A landscape with many valleys, sampled at points; each row gives a point and its height.
From any point a ball takes the steepest step (drop divided by distance) to one of its 2 nearest points. It stops when none of these is lower. Distance is the straight distance between rows; heights are no part of it.
j_257 (h 65.1): [-22 -39  14  -8 -11 -20  26 -15 -37 -36  13 -29  22  13 -20 -17  -9 -11
  15 -18]
j_400 (h 56.8): [ -7  19  24 -11 -36  -8   0 -34  10   7  33 -21  49  37  11  37 -52 -27
 -25 -21]
j_154 (h 63.3): [ 10  14  30   5  18   3 -12   9   7  -1  10   0  -2 -52 -40 -66  22  34
  21  53]
j_211 (h 24.0): [ 22 -38 -29 -31  37 -30  12 -11 -30  22 -28  21   3   8  19  23  31  19
  -1  -6]
j_932 (h 83.2): [-12 -24  -2  -2  16  10  27  39 -44 -87 -28 -42 -26 -23 -19  15  30   3
  47  -8]
j_350 (h 32.4): [-71 -55  55  35 -29 -82 -33 -54  47  -3  23  -5  23 -16 -19 -33  17 -26
  36  24]
j_855 (h 78.4): [ 18  32 -40   9  57  17  -4 -11   0  -6  32 -27 -29  -9   1  -8  10  -8
 -25  50]
j_133 (h 47.7): [ 36  38 -18 -11 -24  36 -13  18  -4 -25 -29 -33 -28   5  17  26  -7   7
   1 -16]
j_95 (h 54.2): [ 35  51 -30 -22 -32  42 -20  19 -10   1 -11 -28 -23 -16 -11  11  31  14
 -56 -14]
j_47 (h 29.8): [-71 -13  37 -15 -33 -44 -22  21 -30 -18  -5  10  30  -5 -16  20  55 -15
  13  -3]
j_703 (h 75.6): [ -6  34 -41  -5   7  -3 -31  24  10 -28  22 -44 -22 -22  22  10  29 -26
 -33  50]
j_215 (h 38.3): [-41 -60  33  42 -25 -84  -4 -66  58  20  42 -15  13   0 -20 -41 -35 -37
   8  30]
j_803 (h 40.4): [  4  40 -19 -36 -38  21   1  29 -23 -35 -34 -15  -8  41  14  24   1  -4
 -19 -65]
j_221 (h 46.5): [-60  34   7  13  12 -41 -66  52  11   8  31  17  -7  -9  29   3  29 -14
  -3  38]
j_354 (h 72.6): [ -5 -27  24  14 -23 -35  40 -32  16  25  21  50  49  40 -11 -39  -6  11
 -10  -5]
j_327 (h 42.1): [ 38 -33 -15 -43  12   9  32 -17 -24 -57 -48 -49   2  13   3  47 -50 -13
  30 -51]
j_499 (h 40.3): [-86  13  23   5 -16 -56 -48  23   2 -18  30  12  12  -2  -2   1  46 -14
  18  23]
j_919 (h 55.7): [-28 -35   9 -25  -7  -7  20   9 -65 -61 -11 -42  27   0 -38  20  30 -32
  -9 -30]
j_311 (h 74.0): [-49 -44  42  32  20 -33 -25 -10  -3   3  31   0 -15  11   8 -25 -30 -17
  54   1]
j_571 (h 23.1): [ 52 -19 -49 -23  10  19  -7  17 -17 -12 -86  -5 -55 -10   7  21  25  43
   1 -35]
j_498 (h 33.9): [ 68   0 -14 -43  -5  33  -3   7 -36   6 -63  -9  -3 -19 -22   5  24   9
 -68 -70]
j_877 (h 12.6): [ 38  77  13  22 -19  85   8  -2  34  70   2  44  15  27  14   9 -62   3
 -44 -38]
j_364 (h 70.9): [ 24 -29  -5   7  35  27  16  22  -7 -58 -43 -11 -39 -42   1  26 -13  45
  93  17]
j_23 (h 22.9): [ 47  -8  -7  10  29 100  34 -12 -19  57 -25  38 -18  17 -29 -12 -22  -5
 -67 -64]
j_662 (h 86.2): [-22 -28 -11  14   2   4   4  53 -22 -76 -39  -4 -27 -31  29  26  45  26
  74  -4]
j_568 (h 69.7): [-41 -17   6  13 -21 -51  26 -20  -9  -5  34  28  39  15  -5 -23  12  11
   9  21]
j_888 (h 19.8): [ 28  -7   2   0   3  56  15  -9  13  98  24  50  29   7   4  35 -10 -26
 -73 -21]
j_200 (h 16.4): [-50 -43  57 -26 -40 -42 -27 -22 -26  -1 -11  -7  39   2  -9  10   8 -11
  17 -18]
j_324 (h 15.3): [ 20  35   7  21 -14  39  19 -21  37  75  14  52  15  35  15  -7 -36   8
 -19   0]
j_463 (h 83.9): [ 13  -4  31  20  58  23 -27 -29   8   9  43 -24 -38  -3 -30 -45 -20 -12
   1  12]
j_334 (h 58.8): [ 18  66  -2 -27 -38  25 -44  37   7  -1   3  -6  -3 -43 -13 -15  52   7
 -49  17]
j_670 (h 48.1): [ 10 -13   0 -19 -10  17  18  26 -28 -52 -46 -21 -15  32   5  27 -51   6
  64 -44]
j_623 (h 75.5): [ 19  -1   9  14 -11  -4  63 -33  25  27  -7  70  47  24  -6 -36 -26  43
  26  19]
j_729 (h 29.6): [ 14  -3   3 -24  -3  16  -2 -19 -14  73  31   3  22  10  -8  12  10 -27
 -69 -31]
j_470 (h 56.9): [-17 -13   5   0  11 -38 -24 -16   3 -18  19 -29   0 -48 -18  10  29   2
  34  49]
j_124 (h 61.7): [  8  29  11 -21  10   9 -43  14 -13  12  11   0  -8 -49 -33 -46  41  28
 -33  40]
j_963 (h 66.9): [ 11 -58 -14 -23  -2 -32  34 -28  -2  -7 -44 -13  34  -9   8  16 -19  30
  44   7]
j_378 (h 86.4): [-22  -7  57  37  51  21 -22   4  -3 -19  44 -34 -31  -3 -24 -57 -40  -6
  34 -11]
j_232 (h 67.7): [-34  22 -16   7 -32 -37  22   1  17 -30  31 -35  24  21  25  38   6 -24
  14  29]
j_366 (h 27.6): [  8  62 -10  37 -11  -5   6   1  76  73  43  61  21  23  35   1 -49 -16
 -27  18]
j_900 (h 32.6): [ 45  -7 -27 -23  -1  30   8  32 -35 -42 -55 -21 -36  26 -11  26 -12  -2
 -29 -74]
j_840 (h 8.5): [  8  57 -30  32  12  48  23  26   4  19  30  41 -25  22  10 -34  32  -7
 -75   5]
j_965 (h 67.5): [ 29  -8  11 -11  16  16   1  -1 -21 -42 -33 -16 -23 -43 -21 -18   4  48
  50  17]
j_190 (h 88.0): [-17 -18   6  14  -4 -25  14  17  -5 -57 -24   8  -2 -23   5  18  34  47
  91  44]
j_829 (h 70.0): [ 16 -63 -14 -22  10 -36  30   6 -33 -49 -43 -16  19 -43  -7  43   1  14
  49 -11]
j_995 (h 42.4): [ -9  -1  29   5   0 -11 -52  -7   8  35  18   4  -6  -5  -7 -33 -17  12
   9   2]
j_789 (h 43.4): [-48 -21   5 -39 -29 -39  14  16 -56 -48 -14  -6  30  -5 -15  24  75 -27
 -24 -17]
j_929 (h 76.4): [-41 -20  29  34  49 -28 -40   7  27  17  54  16 -22   5   7 -59 -24 -20
  37  34]
j_620 (h 70.6): [-32 -55  27  17  24 -12  18 -23 -19 -27  16 -19   6  21   8 -25 -46 -24
  52 -22]
j_175 (h 49.1): [-26 -22  27   9  -3 -24 -21 -40  23  16  43 -42   7  41  21  25 -70 -27
   3 -16]
j_426 (h 50.2): [-61   7  29  15  27 -54 -88  29  50  18  32  -4  -1 -31  22 -24  -9 -32
   5  61]
j_561 (h 43.5): [-36 -14  34  22  -5 -41 -16 -45  51  21  54 -14   1  21   3 -19 -39 -26
   3  17]
j_148 (h 56.2): [-47  20  15  22  -4 -25 -37   2  37 -40  12 -10   7  -3   7 -10 -32 -10
  58  37]
j_654 (h 48.8): [ 17 -17 -21 -44 -11  -7  21  16 -53 -59 -18 -62   3  11   6  61 -39 -44
   4 -45]
j_728 (h 64.1): [ 16  -4  -3 -17 -14 -18  22 -34  23   8 -26  -1  18  10   3   2 -40  42
  36  13]
j_903 (h 63.2): [-12  27 -17 -12 -43 -31  41 -14  22 -19  20 -18  35  57  35  35 -40 -13
 -14   8]
j_522 (h 19.4): [ 24 -39 -27 -16  44  15  13  14 -46   3 -51  14 -44  17   5   8  17  31
  28 -25]
j_296 (h 52.9): [-30   8  24  16   7 -36 -51   2  40  -3  26 -19   0 -47   5 -18   0  -5
  39  65]
j_586 (h 66.1): [-10 -28 -13  12  16 -27  62 -37 -16  -5   5  12  11  21   4   9  14   9
  27  25]
j_782 (h 37.8): [-13   5  11 -20  -8  -5 -43   0   0  50  17  -4   9  -3   5  10   9 -13
 -27 -11]
j_222 (h 33.4): [ 35  85  -6  12 -40  54   1  11  40  42  28  31  14  25  28  17 -17 -19
 -70 -15]
j_196 (h 30.4): [ 51  -4 -69 -20  20  35  52 -13  -9  19 -41   6 -22  26  14  36  23  -5
 -60 -29]
j_247 (h 27.8): [ 42 -17 -60 -24   6   3  13  -6 -28  19 -41  36 -19  -2   0  17  42  12
 -44 -11]
j_282 (h 16.6): [ 13  38 -38   4 -32  21  26  30  -5   2 -10  32 -16  26   2  -8  56  11
 -60 -18]
j_94 (h 25.8): [-67 -60  56   0 -32 -76 -32 -40  23   9  -1 -12  39  -5  -4   8 -18 -17
  38  -3]
j_338 (h 27.1): [ 65 -29 -51 -33 -16  19   7  40 -33 -21 -95  -6 -36   2  -8  -1  18   7
 -41 -73]
j_497 (h 76.6): [ -8 -56   9  -6  -9  -6  43   4 -35 -70  -9 -41  14 -39 -34  46  38  -9
  54   4]
j_189 (h 81.1): [  0  -7 -13  24  72   3  -8 -39  16  16  56 -29 -34 -14 -16 -36  -3 -31
 -22  60]
j_548 (h 60.2): [  8  31  -8   6  -6 -14 -14 -17  40 -16   1 -29   1  -8  20   7 -33  15
  47  38]
j_393 (h 45.4): [-18  38  -3  15   7 -15 -58  23  41  32  15  20 -11  -1  29 -23  -5  15
   5  36]
j_672 (h 62.1): [  5 -27 -11  -3  13 -16  11 -41  -9   8  22  -6   6 -21 -11 -15  17  14
   3  49]
j_135 (h 32.3): [ 74  20 -12 -48 -33  17   3  16 -10  37 -37  28  13 -31 -10  10  38  19
 -64 -30]
j_709 (h 78.5): [-13   6  -5  50  60 -10 -18   4  33  31  24  48 -28   8  11 -60 -28  19
  39  42]
j_342 (h 80.7): [-18   3 -16  47  32  -1  10   0  24  61  24  67  -1  14  24 -39  13  13
   7  29]
j_611 (h 7.9): [ 34  -4   5  31  39  68  41 -18 -23  83  12  51  11  20 -10   6 -29 -35
 -66 -51]
j_609 (h 38.9): [ 73  51 -10   6   6 110  17   3  -6  40 -37  23 -26  19 -24   0 -13  24
 -72 -65]
j_605 (h 89.8): [-21  -7 -17 -11 -18 -24  22   5   3 -47 -29  -4   5   2  35  38   5  30
  54  27]
j_303 (h 36.0): [ 60  48   9   8   3  88  -2   3  21  43 -25  22 -12  22  -1 -15 -45  13
 -20 -48]
j_261 (h 64.8): [  0 -14  27   7  14  -4   4   5  17 -41   7 -12  -7 -56 -27 -53  -3  37
  74  44]
j_277 (h 24.9): [ 28  21 -22 -18 -37  54  13  36 -23  26 -15  38  13 -21 -16   4  57   4
 -71 -49]
j_515 (h 72.0): [-41  52 -29  -8  -8 -32 -18  36  11 -31  24 -45  -3   4  40  53  14 -17
   2  47]
j_711 (h 22.0): [ 27  78  -6  22 -24  79  22  28  -1  34  36  31  -3  14   1 -17  10 -30
 -82 -19]

Call two points neighbours if one is among the 2 nearest of the other. Go from one point of each pair to the other, from neighbour to neighbour, staying as low as possible. Name the highest point that can't be avoided.
j_840 and j_200 | j_221
j_877 and j_840 | j_222
j_522 and j_611 | j_609

For each start below, name the point where the ball stops.
j_189 | j_200
j_400 | j_200
j_342 | j_611
